Each scene shows the same named points in several views. A view is turned or mirrored, shifted and resized as a whole, has a little noise and may leave points out.
In the rows, 128 means zero.

Scene 1
View 1
pimis: 128 124 127 129 139 134 125 123 131 126 117 137 131 131 130 124 130 152
 137 123 142 141 111 123 135 143 117 135 133 117 123 129 116 122 131 120
 132 116 122 146 121 131 131 130 132 121 125 128 136 132 114
zor: 134 123 121 128 121 133 123 130 116 131 122 144 120 136 113 116 123 137
 143 120 160 144 118 121 135 140 115 130 122 122 129 139 115 125 127 131
 142 132 128 128 123 127 122 121 135 122 125 123 139 127 113
tam: 129 120 137 132 133 133 125 128 131 124 113 138 137 133 126 124 121 152
 136 120 149 134 108 120 138 142 119 140 128 120 121 134 114 121 128 127
 133 117 121 135 117 127 130 124 138 116 124 127 142 128 115
Fava: 142 135 91 129 143 115 127 122 106 128 137 160 107 128 107 122 159 138
 128 121 136 172 119 139 133 137 123 115 137 119 120 126 123 143 130 120
 142 154 143 145 146 133 113 122 116 151 113 144 140 127 125
dit: 132 127 112 129 146 127 128 130 129 120 118 136 125 134 139 126 140 143
 140 127 135 143 119 122 139 134 119 127 139 118 117 123 123 119 133 119
 130 122 127 149 124 131 131 134 119 129 121 135 133 130 118
Folat: 128 114 144 130 113 142 125 138 127 126 109 137 132 136 116 115 104 139
 145 121 165 130 113 111 134 141 114 139 121 120 128 145 111 120 126 139
 139 120 120 116 109 122 128 118 142 105 130 115 141 126 112
peta: 126 122 127 137 140 127 129 138 134 114 107 129 133 134 142 125 130 143
 147 127 141 129 116 113 139 133 120 136 141 118 111 128 118 116 132 126
 132 117 120 136 118 125 132 132 126 123 123 130 132 126 122
sav: 127 120 132 150 147 117 131 142 141 105 103 140 140 132 141 131 135 148
 136 126 134 129 110 115 140 132 130 142 144 120 96 132 116 121 136 124
 135 128 119 130 124 127 127 125 122 130 115 138 131 115 133
Nusis: 138 126 112 145 138 109 128 143 119 115 117 155 121 129 115 125 144 134
 135 121 142 149 115 125 136 128 130 126 138 125 101 136 120 136 132 131
 142 158 132 118 136 124 114 116 118 142 112 137 141 113 138
siv: 126 119 134 148 152 118 130 137 143 106 103 138 143 131 143 133 135 153
 134 128 129 129 108 118 142 132 128 142 147 120 97 129 117 119 134 122
 132 123 119 137 122 130 132 132 125 125 116 138 134 118 133
vopud: 133 120 128 144 131 119 126 142 128 114 109 146 131 129 123 124 126 142
 137 123 147 136 110 119 135 134 126 135 136 120 108 138 116 125 129 132
 141 139 125 118 124 124 121 117 129 125 116 130 138 115 128
mab: 126 116 136 128 125 139 124 129 129 127 111 134 131 138 126 120 115 148
 142 123 156 134 111 114 136 143 116 139 126 118 127 136 112 118 128 130
 135 115 119 130 112 126 133 125 140 111 127 119 141 128 111
geg: 132 115 129 126 107 140 122 142 121 128 114 132 121 138 119 112 107 129
 154 123 171 128 123 107 134 137 111 131 121 117 129 145 115 116 126 140
 140 127 122 116 112 119 126 117 137 109 130 110 140 122 109
rez: 136 125 122 128 133 132 125 125 126 128 119 141 125 134 118 122 129 147
 135 120 145 146 112 123 135 143 119 134 129 118 127 132 115 128 129 125
 135 125 125 138 123 130 126 125 135 123 124 129 143 129 113
turo: 130 111 151 138 109 131 120 130 124 127 109 147 138 132 100 115 101 151
 131 113 173 135 103 119 130 151 125 145 116 125 124 154 106 129 120 142
 146 132 121 102 115 122 122 110 154 107 124 115 151 118 120
Teg: 127 125 108 128 154 128 127 133 133 119 114 126 123 138 155 128 148 139
 150 133 130 135 124 120 144 128 116 125 145 115 115 117 125 112 136 118
 127 115 126 158 123 131 136 139 112 130 120 137 126 132 118
zuna: 129 117 132 132 128 133 122 135 130 122 110 134 132 133 128 122 120 142
 143 126 151 132 114 113 136 137 118 137 130 120 120 135 116 118 129 131
 136 119 121 131 117 125 131 122 135 114 122 125 139 126 115
Bef: 134 125 112 115 115 146 123 130 114 138 123 131 110 136 121 112 121 128
 153 125 163 141 129 116 133 138 106 124 119 117 144 136 117 119 126 129
 135 123 128 138 115 124 128 124 131 116 132 114 139 135 99
View 2
Teg: 139 117 133 137 115 126 119 143 131 117 136 130 120 129 118 119 129 144
 124 118 130 136 120 133 126 141 131 126 145 137 121 134 118 139 127 127
 131 133 137 115 140 132 129 129 131 126 121 131 132 126 135
Bef: 105 125 131 159 117 102 131 124 131 146 137 133 117 139 100 138 131 124
 109 143 135 119 125 126 130 120 140 120 155 127 119 126 127 135 117 136
 120 130 120 122 122 133 118 153 133 137 134 133 134 140 122
geg: 107 134 134 149 134 102 134 123 119 151 143 146 120 138 106 141 138 119
 110 140 134 123 123 122 128 119 134 119 154 123 117 121 136 122 112 128
 123 127 117 130 106 127 110 143 137 135 136 119 133 146 108
Fava: 122 132 114 161 96 116 123 130 128 109 118 111 140 113 114 132 114 128
 125 143 129 114 135 132 140 126 145 141 116 110 133 123 105 140 138 142
 96 132 146 138 135 134 133 146 130 112 130 147 131 122 122
sav: 140 136 133 126 135 128 124 134 117 110 137 142 134 125 132 127 137 136
 127 114 128 135 122 132 129 135 126 127 127 126 127 122 126 123 124 119
 126 127 139 133 115 127 122 115 131 113 129 119 128 126 117
tam: 118 135 141 142 133 110 131 125 133 127 142 137 129 140 115 135 134 131
 118 123 133 132 131 127 136 126 132 124 139 125 129 115 135 125 116 130
 125 126 133 124 107 137 126 130 131 128 132 120 136 135 123
Nusis: 131 141 116 142 118 122 124 130 109 113 124 131 138 114 126 131 129 129
 128 137 125 120 126 133 132 128 136 133 118 111 129 124 114 122 131 127
 103 127 137 147 118 125 118 132 132 106 132 131 126 130 105
siv: 139 136 136 125 137 126 125 134 124 112 137 140 133 128 130 125 137 139
 127 110 127 138 124 134 132 137 126 127 128 126 129 121 128 124 124 118
 129 130 140 128 116 129 127 115 133 115 126 116 131 126 120
vopud: 125 140 128 137 132 116 128 128 115 122 135 139 133 126 122 133 133 128
 121 129 128 126 125 130 133 128 132 126 130 116 127 120 127 120 125 125
 116 127 133 139 106 125 116 128 133 116 133 120 129 132 107
dit: 131 125 132 141 117 122 122 135 129 118 134 130 127 129 116 127 128 137
 121 123 132 132 124 132 130 133 131 127 140 129 126 129 123 135 125 129
 123 132 136 122 131 132 130 129 131 124 125 130 135 127 129
rez: 115 135 132 148 122 110 130 126 132 128 135 130 133 135 111 136 130 128
 117 127 130 125 133 128 137 125 135 127 136 120 130 118 127 129 122 133
 116 128 135 126 116 138 127 136 131 127 132 128 136 132 124
zor: 110 135 130 156 121 105 132 123 127 135 136 133 129 134 110 142 133 121
 117 139 131 122 129 129 135 121 139 127 141 116 126 118 127 128 121 133
 114 128 128 130 114 133 119 145 133 126 135 127 135 137 117
pimis: 120 130 139 143 126 111 130 129 136 124 140 132 130 139 115 132 130 132
 118 122 131 131 132 130 134 128 135 126 138 125 130 118 129 132 122 132
 126 129 136 122 118 138 132 129 132 129 129 125 137 131 129
mab: 112 136 143 145 133 108 133 125 133 136 144 140 126 142 111 136 138 128
 114 125 133 131 130 127 133 124 132 122 147 123 125 116 136 127 114 127
 127 126 125 122 107 136 123 133 133 133 133 118 138 138 123
turo: 107 147 137 147 142 101 141 115 125 140 143 145 136 142 115 144 140 118
 114 132 132 126 135 124 137 114 134 120 137 113 127 111 140 116 113 127
 118 123 124 135 91 131 116 133 133 129 141 114 134 140 109
View 3
tam: 132 133 139 143 127 123 119 126 146 146 127 131 109 104 127 127 132 103
 141 141 116 122 136 132 139 127 165 144 129 121 120 136 133 139 132 124
 113 136 114 132 119 115 120 103 126 138 153 127 139 116 104
zuna: 132 139 139 142 127 122 124 125 146 155 125 129 115 103 128 133 124 100
 135 134 127 114 133 134 139 124 158 146 114 118 122 134 131 132 129 113
 115 136 111 119 119 115 128 104 119 139 153 129 140 121 101
Folat: 135 151 133 139 117 105 125 129 139 171 120 144 122 70 130 141 128 93
 148 132 116 111 127 130 137 114 157 150 115 127 111 134 154 113 118 111
 115 138 105 116 124 125 122 106 134 147 159 148 144 114 84
zor: 123 128 121 128 136 128 140 115 104 163 108 152 136 97 143 128 132 130
 136 117 130 131 143 127 131 137 163 112 137 115 121 114 141 123 129 124
 100 126 114 133 127 112 131 104 136 142 158 162 110 111 102
vopud: 125 141 140 139 147 124 122 126 163 165 118 143 137 101 121 140 107 102
 119 128 129 117 153 136 141 123 153 148 143 112 130 125 112 122 142 131
 87 118 115 119 137 106 138 96 105 134 164 125 133 111 118
Bef: 137 137 122 134 116 136 149 112 95 148 111 152 132 108 154 135 123 120
 145 111 137 118 129 120 140 127 142 111 103 114 119 114 154 124 122 104
 125 144 111 123 120 115 131 118 137 150 150 165 118 116 92
Teg: 134 126 139 151 131 163 138 118 143 114 128 116 107 178 132 127 105 112
 132 130 144 113 143 129 155 142 143 122 95 99 144 129 105 160 143 108
 118 143 124 123 118 102 141 117 97 132 129 101 132 136 140
mab: 133 135 136 143 121 120 125 124 133 151 128 132 107 95 127 132 130 96
 146 142 118 120 127 131 137 120 161 144 113 123 113 132 144 133 127 111
 123 142 112 126 117 120 122 109 134 142 152 139 145 118 96
Nusis: 110 135 136 136 161 135 134 122 160 164 104 149 153 119 124 138 101 125
 102 113 142 122 165 139 137 137 151 128 162 104 141 108 95 120 151 145
 64 104 123 117 145 98 150 94 93 132 169 124 110 109 138
peta: 132 136 141 150 130 138 123 127 161 140 129 125 116 131 124 136 111 93
 132 134 127 110 138 131 146 126 152 145 105 111 133 136 114 139 141 115
 113 140 116 117 122 108 134 106 105 138 144 109 148 125 122
dit: 124 124 133 145 135 150 129 116 137 132 126 128 115 150 134 124 115 114
 129 130 135 120 148 127 145 139 148 125 114 104 138 127 109 144 140 115
 110 136 123 133 121 105 133 108 109 135 140 117 129 126 135
pimis: 127 122 137 137 131 138 123 119 133 134 129 124 106 131 133 123 128 112
 141 139 119 123 140 130 142 134 162 132 123 115 128 131 125 147 141 119
 116 137 119 137 116 109 124 105 121 137 143 120 130 123 117
sav: 125 133 148 151 148 132 112 131 191 145 127 117 117 133 110 135 103 89
 118 137 125 115 151 144 146 124 155 158 131 104 138 141 94 137 146 131
 94 126 122 117 128 104 138 99 92 129 152 90 149 125 137
siv: 126 133 149 151 140 137 111 131 188 141 134 115 108 139 112 129 109 92
 124 142 119 113 153 144 143 130 158 156 127 106 135 143 99 146 150 130
 100 131 124 120 126 102 136 100 90 131 143 87 149 127 140
geg: 139 152 128 142 118 109 137 128 129 171 108 156 133 72 138 146 121 96
 142 115 133 105 128 126 141 112 147 143 109 122 114 123 152 110 115 105
 117 138 106 109 128 119 132 107 132 150 160 159 139 115 81
View 4
turo: 141 140 148 159 111 158 139 131 124 101 159 137 135 117 178 136 131 136
 133 164 110 158 137 123 108 116 141 106 143 124 115 131 138 86 135 139
 126 128 159 114 128 135 118 169 84 130 175 111 154 131 105
sav: 139 148 135 109 110 109 187 139 159 117 145 139 132 130 134 141 106 141
 115 140 120 127 137 138 131 114 122 136 140 114 117 118 116 141 119 146
 103 128 145 136 128 107 129 147 143 130 148 121 138 139 98
Folat: 137 133 141 161 105 152 141 126 113 103 151 135 132 117 164 134 135 148
 136 155 101 167 145 126 98 117 123 107 148 133 114 124 140 100 132 126
 128 140 154 106 127 139 115 154 93 129 163 115 144 134 117
peta: 130 139 127 126 108 121 170 129 136 119 135 137 133 119 126 134 122 146
 117 131 114 147 141 136 116 115 116 124 143 127 122 110 121 137 119 128
 115 132 142 126 130 122 129 131 138 132 139 125 135 135 120
tam: 130 145 131 142 119 143 149 125 126 117 142 133 130 113 143 135 136 139
 121 144 114 156 134 133 109 119 131 108 140 119 128 116 121 115 130 130
 122 121 149 124 134 130 124 142 120 135 157 125 152 129 109
Fava: 131 141 138 85 167 133 128 115 170 133 132 121 113 113 134 128 127 87
 121 122 123 133 72 118 149 143 145 153 102 103 119 126 140 107 101 135
 132 78 193 117 118 88 135 150 120 175 91 125 136 103 119
Teg: 124 137 117 108 123 106 165 122 146 133 120 130 126 119 98 127 126 138
 109 107 118 148 132 135 125 124 106 131 134 123 132 104 118 151 108 122
 118 123 146 125 134 111 132 113 162 142 105 133 127 131 139
zor: 135 134 140 137 130 152 128 124 130 112 147 132 126 117 151 127 133 124
 131 141 110 167 121 115 113 128 132 120 132 121 114 121 144 100 121 126
 135 119 174 105 124 126 125 153 99 144 133 119 142 124 127
mab: 129 137 133 150 115 146 143 121 118 112 142 129 130 112 147 133 140 143
 128 140 109 168 141 128 102 120 127 105 140 125 125 116 125 112 133 127
 126 132 153 119 132 134 122 138 114 130 157 122 148 130 121
siv: 133 148 128 112 107 111 189 137 153 119 143 137 131 129 131 142 112 144
 112 137 122 127 143 143 133 113 121 131 139 113 121 118 108 145 120 148
 101 122 139 139 137 109 130 140 149 133 150 123 142 139 95
Bef: 129 125 138 154 128 160 117 119 113 118 135 129 129 109 143 119 147 132
 134 135 105 182 128 117 96 129 127 106 135 132 119 114 145 97 128 116
 141 129 169 102 128 140 119 134 98 144 132 124 140 124 140
Nusis: 147 139 152 96 127 125 160 134 170 112 150 137 122 133 149 139 99 113
 123 144 119 127 100 119 147 132 131 155 128 113 103 131 145 114 101 146
 118 108 177 116 115 92 133 173 114 153 118 112 131 121 104
pimis: 124 145 125 130 131 135 146 120 130 127 134 126 131 112 132 131 140 131
 123 127 119 152 131 131 116 122 127 112 126 115 131 111 118 119 128 127
 120 117 156 127 134 125 126 128 129 140 142 130 149 127 118
rez: 124 144 127 136 144 151 132 113 131 125 132 121 127 103 142 127 146 122
 123 135 118 154 114 129 115 127 141 108 124 110 133 115 119 108 127 128
 129 104 161 126 134 123 124 136 117 147 141 129 155 116 115
zuna: 132 139 134 140 111 136 151 129 125 114 140 134 132 116 141 131 130 144
 128 142 109 160 141 130 110 118 122 116 144 125 121 117 129 120 129 130
 125 134 151 120 132 129 124 144 117 133 149 120 142 134 118
vopud: 141 142 146 119 114 130 164 135 154 105 150 141 129 129 150 138 112 132
 123 146 114 136 124 126 131 122 129 136 134 118 107 124 137 120 118 140
 115 123 159 115 121 109 125 166 111 137 145 114 138 132 101
View 5
geg: 96 147 139 141 137 138 126 111 134 135 97 145 143 121 140 124 148 145
 142 104 134 168 131 108 124 107 115 146 151 154 110 105 119 120 123 139
 132 101 99 136 141 146 128 103 121 138 122 112 96 142 107
vopud: 117 132 124 152 109 142 137 101 118 117 119 133 135 129 151 102 140 121
 131 129 133 161 117 129 134 99 106 142 129 144 115 112 107 148 127 129
 137 133 130 136 134 131 106 119 130 135 114 126 101 140 120
dit: 115 123 122 132 104 124 129 110 114 114 125 123 121 129 144 126 119 121
 128 148 137 139 113 112 116 124 111 137 135 145 142 111 126 131 124 115
 123 122 140 124 127 128 108 114 136 130 124 125 102 145 117
peta: 116 134 112 145 112 128 129 106 122 104 129 130 127 125 150 102 135 126
 130 121 138 136 109 123 128 128 115 125 134 146 122 122 103 124 123 110
 123 121 124 136 126 140 111 126 120 136 136 126 92 137 111
Fava: 129 107 132 128 104 130 133 108 99 114 123 111 111 137 145 150 106 104
 131 191 140 157 118 110 106 104 98 153 129 142 158 99 158 148 133 126
 132 140 160 114 130 105 95 107 157 110 102 133 117 150 127
siv: 125 134 106 152 94 128 130 99 115 94 142 131 123 127 155 88 132 117 125
 127 135 140 101 134 137 122 116 126 124 144 122 126 84 142 123 107 123
 139 141 142 123 136 99 134 123 138 127 130 98 137 119
zor: 105 133 138 137 123 136 127 111 120 127 106 140 131 130 138 135 129 134
 142 134 135 161 125 102 120 106 112 152 145 152 128 105 130 133 125 138
 127 116 121 127 134 135 116 102 132 134 116 118 107 148 116
sav: 125 130 110 155 98 134 137 101 116 101 136 129 128 128 156 89 136 116
 123 126 132 147 106 135 137 116 111 128 124 141 116 122 95 145 125 108
 130 140 140 141 127 135 101 134 124 138 123 134 94 135 120
tam: 103 136 128 145 108 130 120 105 121 109 118 143 130 119 135 120 125 137
 143 115 134 144 120 113 133 118 124 143 140 149 121 120 101 137 119 126
 119 118 128 135 127 146 107 117 123 145 124 121 105 156 111
pimis: 106 132 122 141 104 122 121 105 115 107 126 135 124 124 135 124 117 130
 141 132 135 134 117 109 125 125 122 141 135 146 134 120 109 131 120 119
 116 119 134 127 123 142 105 116 127 137 129 124 105 153 115
rez: 106 130 130 137 109 130 119 110 114 115 118 135 124 123 137 132 120 131
 142 136 139 145 121 109 123 117 118 147 139 150 134 116 121 136 123 128
 124 121 137 126 128 135 107 108 132 136 122 121 110 153 115
Folat: 93 150 137 147 136 138 124 110 136 132 98 154 145 119 133 122 149 152
 150 98 132 161 133 104 131 109 121 151 152 158 105 110 110 125 121 140
 128 101 103 136 139 154 124 103 114 145 124 109 97 148 104
Bef: 98 136 139 126 135 127 124 118 127 134 106 139 134 127 134 146 132 140
 144 131 138 146 126 95 106 122 113 143 157 156 134 102 142 109 127 133
 125 96 106 123 135 141 124 95 129 130 127 116 96 147 107
mab: 99 141 131 138 116 128 118 107 127 116 115 150 133 118 132 119 128 143
 147 108 137 145 123 106 130 118 124 147 144 151 121 119 107 131 117 128
 119 112 117 134 129 149 115 110 121 144 129 116 104 152 106
Teg: 119 124 109 129 102 111 131 113 119 104 143 117 118 132 150 110 125 114
 120 144 140 117 100 117 107 144 111 112 131 144 147 120 113 109 128 93
 113 119 130 129 118 133 108 125 128 128 145 133 87 135 116
turo: 96 146 140 154 123 149 121 103 122 123 102 155 141 117 135 120 136 143
 157 103 128 170 134 109 141 94 124 163 138 156 102 115 106 150 117 147
 129 120 120 136 140 147 113 106 124 146 109 112 113 158 108
zuna: 103 139 124 143 116 132 125 109 123 114 116 140 136 124 141 115 136 136
 140 116 133 146 116 116 131 118 118 142 140 150 118 116 108 134 120 124
 125 118 122 139 132 146 113 116 123 141 127 123 99 146 110
View 6
peta: 130 127 126 132 123 125 119 128 120 127 118 142 137 129 138 121 132 134
 116 137 163 129 132 122 134 133 117 137 131 134 137 132 130 152 129 132
 134 125 137 131 121 137 135 118 117 124 141 127 139 132 132
dit: 137 113 127 137 121 126 120 132 118 123 120 132 130 126 128 120 130 130
 120 135 148 127 134 110 133 123 123 142 129 136 124 119 125 145 136 127
 124 126 133 128 129 141 120 123 118 119 141 128 140 135 129
tam: 119 135 135 132 131 119 112 128 129 136 117 152 131 124 143 127 130 129
 124 125 153 131 121 124 141 127 125 140 129 123 140 132 125 138 126 130
 130 136 145 145 115 139 133 130 126 123 144 129 129 132 116
pimis: 125 125 136 135 125 121 113 131 127 129 119 146 130 121 136 125 129 126
 123 127 149 125 125 115 137 127 126 142 128 126 131 126 123 140 135 133
 121 137 142 139 120 143 125 128 128 123 145 130 133 133 120
turo: 107 151 134 133 149 113 102 127 140 145 113 169 132 132 142 132 124 125
 130 114 146 142 111 141 144 123 126 140 124 125 148 135 125 120 108 122
 145 147 149 159 115 138 146 135 128 114 142 132 121 131 104
Teg: 142 109 129 133 112 130 125 129 113 115 124 123 132 126 129 118 128 135
 114 145 158 121 137 102 129 130 116 138 133 138 122 121 128 155 144 134
 128 121 129 121 131 143 116 117 114 122 140 126 146 135 138
vopud: 126 128 109 137 144 124 117 134 122 139 114 152 135 129 134 117 127 125
 131 132 151 144 132 133 142 119 131 141 122 141 151 129 130 138 117 109
 139 127 135 136 122 134 146 123 112 110 143 134 135 136 118
zuna: 119 136 133 131 132 122 114 123 129 133 116 152 135 133 140 127 127 134
 123 126 155 131 119 127 137 128 120 138 131 127 140 130 127 139 125 129
 141 135 141 142 120 140 135 125 121 121 141 130 131 130 121
geg: 113 148 133 129 139 115 107 120 138 134 118 150 130 154 136 143 118 138
 122 114 154 139 107 137 132 126 116 133 133 135 137 129 132 127 107 127
 165 149 142 154 123 137 139 131 123 108 134 123 121 124 113
Nusis: 139 111 93 148 148 124 113 142 115 136 117 137 127 128 122 112 121 117
 137 133 139 152 138 127 142 106 142 149 114 156 146 116 124 135 114 97
 130 125 128 125 131 133 140 129 105 100 144 136 142 141 117
zor: 120 127 129 137 140 114 104 129 132 136 118 145 126 139 131 135 118 131
 127 117 143 137 115 124 135 117 129 142 126 133 129 119 123 121 116 120
 144 146 139 145 127 141 127 137 124 107 135 130 125 128 112
Fava: 146 89 103 156 137 123 105 143 111 130 120 120 115 121 115 118 119 113
 140 124 118 141 136 102 142 99 149 157 112 150 114 99 113 120 127 101
 110 134 127 123 142 146 109 142 114 96 140 137 139 145 111
siv: 132 125 116 132 127 131 129 134 119 133 116 153 140 110 138 106 138 128
 120 146 163 131 145 125 140 131 125 137 127 133 150 136 130 159 133 125
 123 115 135 126 115 137 139 114 113 130 150 134 144 138 133
rez: 123 124 134 138 130 117 108 132 126 130 118 144 125 124 135 126 125 127
 125 119 143 133 125 118 140 123 127 144 125 129 130 119 121 132 127 126
 127 141 141 140 120 143 124 134 125 116 140 132 129 133 115
Bef: 122 127 139 132 129 115 103 119 130 126 121 131 123 156 126 147 116 137
 123 113 145 132 106 117 131 121 121 134 134 135 113 114 125 120 120 132
 152 152 140 148 132 144 117 139 128 105 127 119 123 127 114
Folat: 109 149 139 124 138 116 107 121 139 139 114 160 133 140 142 136 126 136
 124 118 157 136 107 137 139 128 119 133 133 124 145 135 130 129 111 131
 153 145 146 154 115 137 143 132 126 115 139 127 121 125 114

Which points are out of place in each view (at most two, in the order of its rows)? Write none if all are in place.
view 1 -> turo
view 2 -> none
view 3 -> zor
view 4 -> Bef, rez
view 5 -> dit, Folat
view 6 -> none
